Each row is a point on a tangle of strands that fork, close into loops and nearly touch. The rows are in no order.
(in the rows, 128 means zero)
Points whose rows are less than 177 apart are linked; no others are.
(776): [121 168 109 101 131 106 172 114 136 142  90 182 155  65 118 168 152  93
 168 100  80 148 138  81 105 113 106 120 139 125  94 129  76 164 159 191
 121 157 102 144 164 144 135 152  76 135 159 125 166 138 112 108 141 162
 110 119  90 140 132  74 149 149 118 161]
(578): [169 125 200 131 128 176 113 139 127 186 122 134 129 178  91 110  66 163
 135 126 160  83 104 111 168 137 126 114  84 134 109 119 134 136 103  76
 121 135 129  99 152 124 196 104  96 134 114 131 102 109  86 123  64  85
  81 150 123 130  98 125 109  94 155 201]
(455): [163  98 156 199 145 182 117 132 149 166 156 113 118 182 193 101  69 134
 110 151 162  69  71 176 138 156 111 134 130 153 124 150 161  88 100  57
 108 121 148 125 110 113 167 129 147 133 121 149 127 150 149 123  97  85
  90 128 149 110  96 195  86 106 143 164]
(980): [123 116 114  73 145 152 108  91 190 162 229 120 175 139 139 153 144 161
 131  72 119 138 158 163  45 137  80 158 114 145  62 185 100 136 163 177
 154  99 111 156 122 116  97  93 168  98 149 100 128  89 108 126 100 110
 126 125  88 157 187 178 138 101 119 137]
(86): [177  91 165 198 101 127 142 162  69  96  43  36  85 131 107 113 163 133
 113 170 117 157 130 111 195  78 170 114 130 129 215 100 147 142 115  80
  94 112 164  94  97 117 162 197 133 192  99 149 112 146 171 141 196 192
 172 141 159 128 119 117 132 174 157 111]
(317): [163 141 168 153 100 149 123 145 124 160 115  97  89 142  97 112 108 111
 157 127 145 100 130 110 159 125 130 109 114 132 126 132 141 141  99  84
 109 133 130 105 155 120 173 111 113 142 115 143  83 103  99 142 102 100
 115 148 156 132 111 121 118 123 154 164]
(764): [203 174 153 208 125 154 123 104 140 163 119 142  99 101 176 147 100  92
 199 138 117 124  83 104 149 125 107 104 173 138 102 129 106 108 120 111
  85 136 131 156 170 141 163 136  75 141 101 139 159 134 101 115 111 155
 125 119 141 122 117 134  91 139 142 209]
(431): [100 137 114 108 108 112 169 122 145  61 163 137 146  94 137 137 139 154
 104  90  55 113 143 164 102 135 132 153 158 163 119  93 128 115 123 191
 117  97 119 146 117 146  57 176 150 132 135  91 201 154 171  93 144 188
 184 120 146 126 160 172 121 155  92  95]
(785): [140 121 130 119 137 135 124 100 176 156 191 145 141 130 154 132  85 132
 139  88 136 114 119 128  94 151 102 148 138 183  70 153 123 120 123 157
 100 125 123 125 139 134 130 119 106 124 145 123 140 107 113 113  96 127
 107 121 118 137 154 137 119 119 153 164]
(978): [179 160 120 171  95 109 125 132 149 136 147 103 136  98 149 143 139  74
 199 139  91 121 131 130 117 131 113 114 172 140 124 155 129 120 108 119
  94 125 137 135 195 123 155 123 121 147 137 130  90 109 101 126 134 139
 169  94 137 134 170  95 105 144 173 148]
(821): [126 143 110 144 142 163 151  99 149 108 112 216 157  88 213 145  96 126
 135 101  87 115 104 101 130 116 104 148 172 164  95  75 114 120 153 178
 108 136 113 163 125 154 108 186  69 111 131 131 239 160 155  73 142 199
 140 137 141 118 135 162 124 162 102 170]
(1038): [158  96 131 172 101 116  96 193 133 123 132  88 106 173 124 112 165 130
  72 173 131  96 135 146 164 101 159 195 120 142 172 139 205  85 105  88
 127 103 169  92 127 120 157 118 151 152 115 107  87 136 139 173 159 121
 182 102 157 130 112 107 107 111 161  61]
(189): [136 101  94 191 130 136 125 121  85  52  99  85 113 116 165 109 128 137
 104 161  91 154 126 162 169 113 151 117 161 124 186  90 141 113 111 116
 109 102 148 122  79 120 128 201 150 137 112 148 196 160 193 105 180 186
 188 110 163 124 117 155 128 182 135  82]
(747): [201 120 157 209 103 155 110 166 121 154 131  64 109 166 144 114 138 108
 130 154 105  83 142 159 182 105 134 150 127 152 166 135 172 126  75  44
  93  94 166 106 162 115 187 143 131 180 101 136  91 112 145 130 145 138
 183 105 176 122 132 143  95 117 200 131]
(110): [136 139 143 150 135 131 154 124 113 104 127 102 120 105 154 162 110  92
 179  80 114 123 133 152 124 143 138 107 165 146 121 121 106 128 110 114
 110 142 121 138 111 137  91 154 137 133 113 131 125 123 149 109 139 150
 144 142 175 139 144 147 120 160 124 152]
(777): [139 118 130 116  70 111  65 182 152  95 177  94 117 177 103 130 170 195
  39 158 142 128 112 159 104 130 153 206  79 121 145 156 216  96 134 117
 177  87 154 104  93 141  84  89 191 132 130  88  85 109 145 173 145  85
 153 105 136 153 121 149 110 117 138  47]
(79): [ 92 107 129 138 136 128 116 108 130 102 181  73 132 128 180 158 142 133
 144  90 165 140 125 195  71 161 137 123 127 122 129 157 117 107 139 107
 182 128 121 158 116 110  63  89 209 103 113 126  74  96 140 139 124  83
 140 142 166 152 139 214 112 125 123 119]
(724): [119 115 180  80 100 128 121 152 111  86 125 101 128 177  83 127 105 162
  67  85 144 108 133 156 118 142 202 149  90 149 154 106 136 152 107 107
 153 124 117 108  72 147  74 109 155 123 107 124  99 119 142 119 122 110
 128 168 147 183 136 174 122 132 139 109]
(402): [129 149 126 120 135 111 120 103 122 181 142 167 117  97 123 119 109 120
 168 166 171 149 106  55 133 134  90  80 119  74 122 160  89 101 177 128
 152 168 128 151 166 123 171  72 104  89 133 151 103 113  68 165  99 101
  72 140  91  93  86 104 159  84  99 189]
(42): [113 139 152  87 167 147 134 125 119 141 106 149 111 135  88 133  75 159
 132 100 161 113  99 107 130 141 144  90  94 125 130 109 104 146 134 100
 130 154  94 137 114 144 130 115 116 115 118 142 122 130  98 129  95  85
  73 185 122 132  83 145 126 103 103 181]
(870): [152 104 137 141 132 101 143 192 100 111  50  88  98 168  67 108 170 140
  83 191 120 121 136 105 191  71 176 158 111 128 207  87 171 128 121  99
 104 120 155  92 130 132 166 161 136 177 118 126  94 154 144 166 181 141
 164 129 122 105  94  62 135 131 154  85]
(359): [ 89 125  60 112 125 101 169 124 116  62  98 197 135  82 147  98 166 115
 122 157  86 156 138 119 133 114 118 133 172 116 145  72 129 133 151 185
 103 127 133 127 122 137 107 180 114 129 158 117 222 196 178 113 157 185
 178 115 129  88 115 101 143 159  92  95]
(703): [ 93 133 110  66 135 113 170 131 124 110 104 179 139 120  73 117 123 140
  91 111  97 125 127 107 130 120 151 117 124 132 129  85 119 152 130 154
 119 141 107 131 124 148 115 166  86 134 147 136 173 158 120 110 129 138
 124 140 119 111 112  98 135 132 109 104]
(615): [107 136  72 146 185 133 175 109  88 120  71 213 111  89 172 132 110 125
 129 189 126 151 103  84 171 122 126 103 141  93 132  93  93 121 147 150
 144 143 131 173 114 139  95 185 101 112 131 155 192 209 135 138 139 140
  79 158 117  73  59 123 156 155  40 143]
(529): [133 141 131 133 153 162 136 116 132 148 127 159 108 125 128 134  75 131
 145 126 142 101  88 102 150 132 120 101 136 149 119 114 113 114 132 121
 109 137 118 142 136 136 138 123  99 115 119 142 149 146 103 137 111 111
  76 158 137 106  95 135 121 120 103 183]
(604): [129 125 148  73 119 138  63 138 159 165 162 129 132 172  91 101 122 141
 103 129 148 132 155 139 114 122 102 145  90 122  91 160 157 150 108 131
 129 116 124 114 130 101 155  81 110 121 138 120 108  79  96 126  72  97
 120  87  92 144 169  81 123  96 151 123]
(7): [ 91 118 108  94 139 129  85  73 178 195 217 160 172 154 153 128 138 149
 121 124 187 162 125 119  64 145  48 125 123  89  79 201  97 107 191 156
 166 111 132 135 106 101 157  63 137  66 160 120 113  88 101 129  92 118
 103 100  26 122 171 144 152  60 120 124]
(855): [152  97 128 188 120 123 137 143  69  82  85  60 104 120 156 124 133 123
 127 138 107 147 124 160 171 116 159 105 162 134 193  98 144 123  97 109
  97 110 158 105  90 118 138 202 139 171 100 140 151 136 167 127 183 195
 173 133 171 131 136 141 116 196 155  96]
(115): [114 156 125  75 175 159 153 111 141 173 120 201 159 138 106 136  89 148
 105  85 124 101  94  73 135 121 121 119 117 146 104  97  95 124 147 196
 119 148 116 146 140 173 146 173  39 122 141 143 205 131  98  79 109 139
  73 146  86 114 119 100 136 115 114 145]
(348): [146 117 122 174 156 151 140 109 149 154 145 169 119 127 195 120  84 115
 145 144 148 105  72 124 130 158 108 115 155 135 112 141 126  95 141 114
 118 129 141 147 127 128 138 118 112 107 121 133 153 147 135 139 119 110
  86 139 129 109 104 163 121 119 103 172]
(439): [145 150 120 138 140 154 130 115 171 146 132 196 138 107 178 129 108 121
 135 100  86 105 101  93 119 124  93 148 162 175  83  82 112 112 141 170
  91 128 114 151 136 158 134 175  49 126 139 143 212 142 136  73 132 193
 124 119 122 139 140 136 116 135 141 173]
(817): [105 135 141  63 155 166  83  89 186 161 182 123 167 167 106 135 132 162
 128  56 134 158 151 174  58 130  88 140  89 133  67 149  64 170 164 155
 154 105 101 136 105  99 112  88 133 103 131 108 121  81 104 102  83 112
  94 126  62 171 176 159 140  98 119 158]
(95): [117 129 100 156 140 100 188  86 141 144 131 206 180  56 204 183 174  66
 214 154 133 160 155  91 111 133  98 121 160 116  77 175  82 139 190 174
 150 138 127 145 168 125  87 113 163  80 152 127 123 153 134 138 138 154
 122 134 131  88 122 128 169 142  84 124]
(280): [144 110 122 147  95 108  97 188 142  94 139  81 111 162 125 118 154 137
  79 162 130 127 120 160 128 130 175 185 107 131 165 140 210  98 109 107
 157 112 161 101 107 130 113  93 169 147 124  99  81 116 153 171 160  99
 175 118 159 135 120 137 115 127 142  52]
(1082): [194 161 157 214 120 167 125 117 105 142  80 107  92  96 148 144 104  98
 186 146  98 113 105 111 172 127 108  90 169 133 140 106 118 124 120 102
  80 129 139 139 154 135 160 174  94 151  94 163 169 139 111 116 127 166
 126 135 165 127 122 140  98 150 136 201]
(274): [174 145 173 113 152 154 113 119 150 211 126 156 125 173 104 124  80 164
 136 126 151  99  89  81 166 131 111 111  87 140  96 117 127 122 119 122
 113 141 144 111 144 136 203 110  69 130 124 133 142 110  71 113  66  97
  75 127  92 114 103  99 107  82 147 187]
(349): [142 127 124 181 137 120 172  96 106 111 134 127 140  74 192 166 120  78
 214 102 130 160 123 155 117 147 119 100 171 112 118 150  90 124 131 127
 145 145 124 164 137 110  81 148 155 114 108 135 142 122 140 122 141 151
 124 136 158 122 140 151 125 171 101 148]
(49): [190 146 170 121  90 132  89 142 154 170 143  82 130 156  89 125 122 141
 128  88  85  95 180 149 125 134 126 167 121 174  94 157 158 166  66 136
  84  97 138  91 156 133 148 138  96 178 123 116 121  89 113 101 104 144
 156  77 131 169 202  90  89 138 202 137]
(1071): [116 104 134 164 143 141 126 110 112 102 181  78 122 118 198 151 119 115
 143 111 156 138 111 219  97 153 146 116 144 136 131 158 136  82  95 113
 172 109 141 156 100 116  74 145 197 132 123 120  96 108 163 126 142 108
 132 132 173 140 142 208  93 150 124 111]
(287): [ 86 142 130  48 150 151  86 102 157 144 156 118 174 159  67 135 154 166
 123  71 141 168 152 127 100 138  90 116  83  94  98 128  63 186 151 132
 150 134  89 134 108 124 118  79 133 101 128 126 113  78  98 105  83 109
  86 132  68 168 176 117 140  86 120 140]
(106): [106 118 129 140 130 105 138 104 125 108 174 103 170  89 173 174 159  97
 173  97 150 142 143 173  66 165 112 137 138 108 111 172  96 127 155 121
 177 133 124 158 134 108  70  86 202  87 130 109  87 101 128 135 135 114
 142 139 159 122 147 183 133 130 112 129]
(176): [118 113 109 111 124  94 157 181  94  76  56 118  96 144  74  97 178 164
  46 186 117 132 129 117 169  94 192 136 106 128 208  80 158 116 124 147
 125 134 164  79 102 154 131 160 140 161 129 128 127 173 149 158 181 150
 165 131 116 110  92  77 134 137 137  49]
(787): [189 149 145 153  93 124 106 143 151 151 108  97 129 153 104 112 134 118
 131 129  67  77 164 129 153 113 135 174 144 174 126 119 155 166  88 113
  66  92 136  96 176 147 193 156  91 180 112 130 129 115 114 111 132 164
 174  91 141 147 163  78 100 134 205 136]
(674): [154 142 186  85 100 141  83 157 137 170 131 108 131 175  81 116 127 157
 105 103 125 118 180 149 142 126 137 161  90 130 100 151 157 178  83 120
 116 110 117  96 138 116 156 103 110 149 118 119 114  72  93 114  93 114
 146 108 104 165 170  82 111 110 174 126]
(477): [102 148 107 121 155 112 139 110 110 155  95 166 118  84 127 132 132 111
 171 163 153 152 114  81 122 129 108  85 118  81 137 134  92 128 165 123
 159 160 115 154 155 124 128 107 119 103 136 156 105 139  91 165 128  88
  85 155 136  90  78 107 167 119  87 163]
(574): [111 144 144  71  86  96  70 162 130 112 125  91 130 162  46 119 180 166
  94 123 137 170 160 120 131 119 138 147  63  86 147 144 165 151 117 108
 147 127 108  86 120 125 115  66 139 131 117 114  83  74  95 157 129 103
 144 116 109 177 155  92 134 110 156  80]
(120): [115 123 126 110 108 100 150 163 110  59  77 113 106 148  92 101 126 161
  48 144 114 121 122 147 145 113 182 144 120 152 176  83 155 123 112 125
 134 127 152 109  81 158  92 147 142 135 125 119 146 164 172 127 154 149
 162 137 128 134 120 139 123 153 122  61]
(437): [ 68 118 131  56 175 136 123 111 124 125 126 161 158 148  92 117  90 167
 101  83 159 117 125 116 104 143 152 114  94 120 119 109  88 155 149 125
 148 144  88 147  94 137 114 113 128  97 139 133 122 117 106 115  95  69
  67 166 107 140 102 150 138  90  95 138]
(1049): [125 122 175  86  93 103 144 170 122  51 100 104 123 171  77 121 123 183
  25 134 143 125 125 159 136 115 217 154  92 152 188  88 150 142 115 120
 140 129 149 107  59 167  69 137 162 146 126 104 116 149 172 112 146 138
 135 141 132 165 111 161 125 150 112  61]
(316): [116 100 116 140 128 125 119 134 122 129 131 122 115 134 134 102 122 110
 122 158 179 115 105 129 130 132 130 121 121 118 140 155 151 107 127  91
 144 146 125 123 136 115 157  84 145 109 135 132  79 146 130 159 122  70
 108 141 147 109 100 139 130 104 124 110]
(889): [117 143 116 101 136 114  91  95 148 183 165 170 141 122 122 136 121 129
 140 153 185 163 105  59 124 129  78  84 103  78 113 180  92 110 177 128
 154 152 129 134 165 120 185  74 105  77 145 138 104  90  66 143  85 103
  88 117  52 115 117  87 158  78 126 162]
(818): [ 79 113 101 116 161  94 172 119  59  85  68 139  95 114 121 123 107 140
 104 172 146 136 130 132 132 120 182  87 118  99 181  96 117 123 142 125
 164 174 123 157  81 118  94 151 152 127 130 148 130 169 177 133 155 106
  92 156 133 106  56 142 150 153  73  86]
(205): [122 151  85  92 108  71 120 159 144 127 123 129 114 103  73 129 182 116
 123 135  66 160 166 115 116 121  99 150 138 118 126 144 143 154 129 192
 106 114 126 110 179 149 140 129  99 154 156 112 165 139 124 145 153 166
 175  62  67 138 185  26 135 147 131  71]
(1041): [176 103 194 172 105 134 144 183  83 136  51  77  89 172  96 109 150 137
  94 169 129 119 150 116 207  80 181 151 101 124 201 102 171 148 109  70
 105 119 154  82 122 116 182 159 130 190 104 138  67 133 154 164 177 144
 166 144 145 129 113 103 135 134 164 120]
(142): [128  94 112 162 123 132 138 150 122 119 114 108  85 138 136 108 127 104
 129 163 135 123 110 135 148 132 147 122 139 131 146 120 160 107 116  96
 110 130 133 134 124 115 139 126 139 131 128 137 110 147 146 160 144 107
 138 135 158 112 112 133 129 116 133  99]
(795): [ 97 125 126 118 163 153 158  89 116  80 127 179 133 128 185 129  72 125
 118  99 137  97 110 136 111 135 155 127 147 153 113 101  95 128 129 148
 122 143 117 167  87 138  84 175 125 107 110 128 174 166 167  88 126 117
  81 157 128 114  92 193 138 137  73 141]
(919): [ 78 128 130  76 131 143  59  84 154 178 179 145 167 165 133 123 138 151
 131 137 187 178 135 111  92 132  49  87 107  74  94 189  84 132 177 120
 163 141 129 132 138  95 180  54 109  67 141 127  98  61  75 120  70 112
  85 104  30 126 163 104 160  68 124 143]
(146): [136 146 136 112 110 107 122 154 116 152  87 117 105 129  58 112 134 121
 142 148 121 117 146  94 168  98 138 109 110 108 156 116 129 149 111 113
 111 141 115 112 152 133 175 117 109 152 126 138  85 122  91 148 135 115
 125 134 121 127 117  65 140 122 157 144]
(829): [140 143 147  83 135 151  83 110 189 201 187 148 145 164 132 123  91 140
 125 104 159 134 134 116 101 121  86 143 112 147  59 171 118 132 134 158
 117 125 138 113 142 114 160  93  96 117 146 124 137  78  94 112  83 116
  98  85  58 146 170 103 121 100 149 161]
(798): [ 97 117  66 116 128  72 171 149 100  72 104 153 126  88 114 113 183 120
 129 157  88 147 167 109 123 122 115 136 161 123 155 101 144 123 137 184
 120 126 139 119 139 142 107 162 123 147 153 118 175 190 156 154 166 162
 179 107 119 107 127  65 142 155 111  81]
(957): [165 136 183 133 151 180 130 115 142 154 115 137 125 149 120 133  61 144
 137  97 130  72  99 133 144 147 134 124 123 172  97  89 115 134 110 102
  86 134 124 115 122 152 134 143  99 143 112 142 163 139 117  99  98 126
  90 167 145 136 117 169 100 125 144 183]
(877): [ 79 124  90  79 126 126  66 110 167 148 200 137 163 144 134 125 150 147
 101 126 153 156 150 128  76 144  74 147 113  90  92 181 129 111 161 152
 170  89 124 129 115 111 115  75 152  80 160 112 112 105 108 148 102  99
 122  93  67 127 163 121 163  69 114  87]
(954): [ 97 107  88 145 151 112 178 118  56  56  68 112  91 101 138 109 117 139
 116 165 129 165 135 134 145 108 179  85 140 108 181  97 111 121 122 146
 133 170 152 131  57 110  82 171 152 145 114 144 164 178 189 132 160 143
 117 144 141 113  75 142 134 193  87  84]
(1083): [131 129 141 176 107  96 142 119  85 120  96  73  94  97 125 144 135  82
 202 138 153 154 120 126 115 117 136  92 134  94 146 156 112 120 125  95
 149 162 126 132 144  93 131  96 153 133 109 144  53 102 117 150 141 106
 136 137 168 118 119 132 133 149 126 141]
(129): [103 131 137  77 105 130  40 173 122 128 142 119 139 196  69 107 175 181
  52 162 159 161 144 133 146 123 129 163  67  69 141 149 186 134 128 108
 179 119 125  90 109 118 137  71 145 113 123 110  83  79 107 156 114  69
 143 106 112 143 136  71 143  90 148  55]
(398): [127 130  95 118 112 109 170 126 158  96 191 138 165  74 133 163 147 125
 137  77  85 133 164 164  68 141 105 158 150 144  98 149 121 118 143 203
 141  91 123 146 141 135  55 139 164 105 144  76 149 135 150 114 138 156
 165 117 126 129 179 158 137 145  94 105]
(410): [174 110 147 229 107 144 116 155  96 149 136  42 104 148 156 126 138  85
 163 136 124 122 124 163 176 118 134 109 142 120 172 147 175 100  73  45
 115 123 163 111 148 109 166 145 146 185  94 135  69 105 150 140 157 143
 168 118 182 138 130 161  93 155 177 118]
(678): [103 147  88 115 139 135 172 114 135  86 122 212 160  78 168 140 145 110
 141 107  85 130 141 117 118 112 117 145 167 143 103  92 103 138 154 197
 121 133 110 150 131 138  93 179  90 119 143 118 217 171 171  95 136 184
 150 136 130 107 137 140 155 155  81 134]
(315): [122 139 135  88 125 103 159 145 108 124  79 124 112 125  52 111 131 128
 111 126 118 122 137  98 152 127 163 108 112 133 156  90 140 146 113 123
 108 148 110 109 124 139 128 154 101 141 132 130 122 142 118 124 130 137
 132 137 131 130 124  80 137 131 138 136]
(566): [112 127 105 125 127 113 136 103 164 147 174 150 155  97 160 148 133 105
 168  97 121 120 130 126  93 127  99 134 144 138  82 162 110 119 152 169
 121 128 112 140 160 126 121  92 125  99 156 115 132 122 126 135 127 131
 132 110 113 121 158 111 140 105 124 144]
(616): [ 95 134 145  92  94 102  86 140 126 125 151  83 127 144  75 129 165 142
 124 108 154 158 151 127 104 142 127 118  92  99 131 130 143 136 136 108
 156 143 103 107 125 108 108  58 150 117 121 122  68  76  96 147 122  91
 138 137 139 160 139 122 142 117 155 116]
(1098): [120 110  76 148 131  98 154 141 109  96  98 116 110 108 136 108 158  97
 144 171 121 131 129 113 141 126 131 111 167 135 158 106 154 103 125 154
 126 127 139 124 127 126 112 136 134 148 139 136 147 166 156 159 165 141
 153 117 140  95 109 103 128 156 118  94]
(701): [101 117 133  84  79 119  34 171 146 116 175 113 131 190  82 122 189 211
  37 169 151 154 131 143 125 139 131 198  72  75 130 161 207 104 112 120
 197  92 126 101  97 131 113  77 186 112 130  97  80  83 115 166 126  69
 139 106 118 167 125 123 128  91 147  65]
(685): [131 163 100  98 108  78 144 139 134 131  85 149 129  84  72 134 178 106
 135 113  70 151 158  90 121  93 113 121 148 111 113 124 111 175 136 186
 105 135 105 128 173 148 156 162  77 165 168 126 162 146 110 110 139 172
 157  74  75 144 157  31 131 166 145 132]
(675): [177 113 143 168  96 146 100 179 143 143 122  98 129 169 135  92 141 118
  89 160 104  76 144 154 165 122 138 193 132 154 151 149 204 109  84  83
 106  86 158 107 157 126 170 129 140 161 122 108  92 111 132 156 148 130
 174  98 166 127 147 104 106 107 189  96]
(800): [125 102 114 146 138 137 140 113 133  96 164  96 132 113 171 135 120 117
 124 106 125 114 113 184 105 151 149 129 158 159 120 126 140  92  98 125
 136 112 139 137  94 131  76 149 161 135 130 115 128 131 156 116 146 144
 153 130 158 127 151 183 108 143 119 103]
(432): [161 105 190 168 121 189 120 149 138 164 135  98 112 193 147  98  77 149
 101 125 148  60 110 178 154 147 139 147 102 155 119 127 166 130  82  48
 113 116 136 101 111 126 169 134 138 145 108 138 112 119 142 117 101  92
 114 138 166 139 110 178  99 112 163 165]
(815): [120 166  96 109 166  91 172 127  92 168  81 179 105  77  87 120 128 121
 144 172 127 129 104  63 146 116 117  91 123  90 157  96  90 126 136 142
 127 148 125 160 135 138 135 165  99 133 134 165 138 150  96 156 130 113
  84 164 122  82  72  81 156 136  88 175]
(88): [176 138 148 156  96 133 118 129 143 148 154  93 125 126 131 137 113  92
 169 119 113 107 124 134 127 137 115 122 150 147 112 137 147 140  92  97
  97 120 132 113 184 123 154 114 123 158 117 128  84  93 113 122 113 119
 150 117 160 131 150 127 101 144 182 156]
(498): [ 95 144  90  60 164 140 161 106 135 115 127 212 162 115 109 123  99 145
  81 100 115 110 114 104 118 122 134 131 130 153 104  76 114 129 140 176
 118 138 108 139 118 162 120 164  74 131 157 126 196 174 135  87 125 138
  96 143  90 108 113 120 140 117 100 130]
(819): [107 121 118 168 169 120 185  77  99 136 128 158 157  66 203 196 137  71
 223 111 142 168 143 137 128 142 126 119 156  98  87 174  64 145 168 141
 167 141 135 168 151 123  69 130 171  85 112 135 125 146 148 115 141 139
 100 144 158 112 120 160 160 160  57 145]
(861): [138 143 160  70 182 164 128 113 148 194 138 184 147 160 100 126  79 155
 109  97 145 113  93  75 134 124 115 108 105 142  87 114 103 137 147 158
 129 134 126 116 131 157 169 145  60 117 138 138 174 125  82  96  84 104
  55 132  89 125 113 103 121  84 131 164]
(849): [ 93 124 105  89 119 109 103 138 141 107 177 111 132 124 103 127 153 139
 109 118 142 146 141 146  91 153 126 144 113 122 117 146 139 125 146 145
 165 115 114 126 125 112  98  73 161 101 146 110  95 104 124 151 125 103
 131 118 122 133 155 134 144 102 128  83]
(915): [135 137  87 150 101  68 129 148 141 110 145 104 128  82 128 141 187  68
 171 141 107 152 152 126 100 113 105 136 167 126 125 172 142 114 137 163
 110 115 134 115 183 126 135 106 140 140 148 123 100 139 115 156 150 136
 182  75 124 121 163  68 130 143 147 100]
(11): [ 71 117  73 134 185 117 171 105  75 105  78 174 107  99 153 118  99 119
 129 184 145 142 123 111 135 134 138  97 135  92 145 117  95 114 145 143
 152 161 127 163 106 114 102 152 141 108 147 152 148 199 155 147 141  95
  76 157 127  81  43 135 139 137  50 105]
(53): [143 107 136 200 111 120 110 155  74 152 124  52  84 121 143 127 137  71
 183 171 168 142 111 144 150 112 121  97 137  91 172 169 156 100  93  62
 152 148 151 112 151  94 169 105 157 155 100 131  46 108 139 159 153  99
 142 123 176 128 108 158 111 150 141 115]
(114): [ 65 133 117  82 126 154  60  97 138 152 156 118 164 162 101 129 156 165
 133 117 162 173 147 135  94 136  66 101  96  70 102 166  92 150 155 100
 166 152 100 141 140  99 155  46 131  73 131 126  74  73  87 139  66  96
 108 135  81 155 159 114 159  73 130 137]
(1003): [168 103 135 201 134 173 108 110 167 185 191 125 106 157 203 105  72 109
 141 159 170  77  64 154 138 155  94 135 146 161 113 167 162  69 119  82
 108 122 161 129 135 115 173 120 121 119 106 140 140 131 128 124  97 121
 108 120 131 100 107 189  91 112 137 170]
(285): [ 79 116 106  98 166 108 177  90 125  95 123 159 158 107 152 144 111 114
 145  95 144 128 144 143  93 147 145 122 140 130 112 122  83 146 165 158
 153 142 106 164 113 128  67 132 158  97 125 115 139 159 156 123 132 122
  94 152 135 118 106 175 153 126  62 124]
(484): [ 68 119 110 101 148 115 148  89 130 105 155 133 173 102 155 149 141 124
 147  78 153 139 160 145  78 147 136 133 118 112 100 150  62 158 189 150
 173 131 112 161 121 115  69  91 183  77 125 112 118 117 146 128 127 105
 108 159 133 131 129 180 152 102  82 136]
(340): [ 82 123 155  63 136 133 126 136 118  93 116 117 139 153  80 116 119 156
  76  94 150 126 131 137 114 138 186 125  88 129 152  93 120 148 125 108
 163 145 108 127  80 135  87  97 141 104 125 115  92 123 124 108 125  91
  97 158 134 166 117 151 130 122 123 107]
(1036): [152 181 120 129 136 143 143 105 159 160  98 202 140  84 159 153 133 117
 151 117  94 139 114  57 132 110  98 137 150 136  90  98  98 124 152 198
 104 149 108 160 169 161 163 162  45 138 149 138 214 145 116 104 128 195
 119 113  85 127 129  77 134 140 124 169]
(245): [193 133 136 188 125 163 117 132 117 132  66 118  93 126 142 117 106 112
 137 169  96  91 116 111 188 127 117 114 145 151 156  83 138 120 111  83
  68 105 131 132 139 126 180 165  99 153 108 155 172 157 124 126 144 165
 140 121 162 110 116 141 109 138 148 165]
(810): [164 133 131 149 114 142 132 138 138 134  84 131 108 132 115 105 134 129
 116 147  72  90 144 115 180 127 118 138 147 168 152  80 145 146 106 113
  63 107 123 123 143 143 177 170  86 157 126 147 167 142 126 107 139 173
 149 123 157 124 137 101 115 136 174 146]
(94): [ 94 135 147 127 100  95 112 131  94 118 104  67 112 119  84 139 158 111
 156 125 150 166 135 116 108 135 139  98  99  85 149 125 110 154 137  86
 151 176  97 119 136 101 115  58 163 119 104 143  39  78 107 157 139  92
 127 161 159 157 130 136 148 141 135 153]
(131): [108 109  71 171 146 129 143 111  71  36  98 127 116  86 188 105 130 122
 126 169 105 177 143 152 158 107 147  92 168 114 167  87 130 120 114 151
 112 141 136 136  62 114 102 207 155 136 129 134 212 199 191  90 166 183
 169 122 150 118 103 148 131 196  93  84]
(404): [133 129 119  99 134 146 147 102 180 130 216 136 165 104 150 154 131 148
 125  50  92 117 141 173  51 137 107 166 137 163  76 171 112 115 132 187
 137  89 120 153 127 132  58 139 174 111 148  81 136 106 138 109 113 133
 154 124 123 147 175 191 123 113 113 130]
(515): [153 136 183 149  97 129 152 139 110 104 118  85 110 125 118 143 114 105
 142  82  94 122 136 144 118 134 158 119 150 178 146  94 127 153  87 107
  91 111 121 115 115 148 101 177 132 152 115 129 127 110 135  90 137 172
 153 141 170 143 164 145 108 167 179 132]
(509): [127 122  85 154 120  95 163 101 138 134 143 188 157  71 198 163 145  68
 195 144 126 146 128 102 119 135  98 122 184 127 106 165  99 118 164 183
 131 121 131 145 176 118 119 112 129 107 151 141 140 153 133 143 149 157
 134 113 124  98 142  96 152 132 105 138]
(879): [137 106 190 119 119 157 129 159 127 123 103 104 115 176 116 112 101 152
  75 126 140  75 122 159 154 144 185 151  98 167 140 101 177 146  81  81
 125 122 118 105  86 129 135 132 150 143 115 127 110 138 135 123 118 104
 115 155 156 149 117 151 112 114 149 122]

A piece is two or more points that can be reached from each other along the links. Count, over all rows, the pieces, the separate loops (a circle has one, a figure eight two, a Y none), the forks (points with three links) and the tips (points with one).
pieces: 5
loops: 3
forks: 6
tips: 10

How many points has the smallest loop of links through each point below? Write none if it is on no loop.
(432): 10
(498): 9
(1083): 13
(398): none

A fork is a point with three links, a tip a point with one. Leave the first point through the second and follow the links. Name the first fork or tip that comes.
(678), (821): (205)
(674), (604): (110)
(675), (1038): (616)
(879), (432): (529)
(315), (703): (317)
(114), (287): (431)

Name the points in between on the shortest way along the links from the first point to the second, in order.
(747), (877): (410) (53) (1083) (94) (616) (849)
(1082), (110): (245) (810) (787) (49) (674) (604) (829) (785) (566) (509) (95) (819) (349)
(954), (1041): (131) (189) (855) (86)
(685), (1098): (776) (1036) (439) (821) (678) (359) (798)
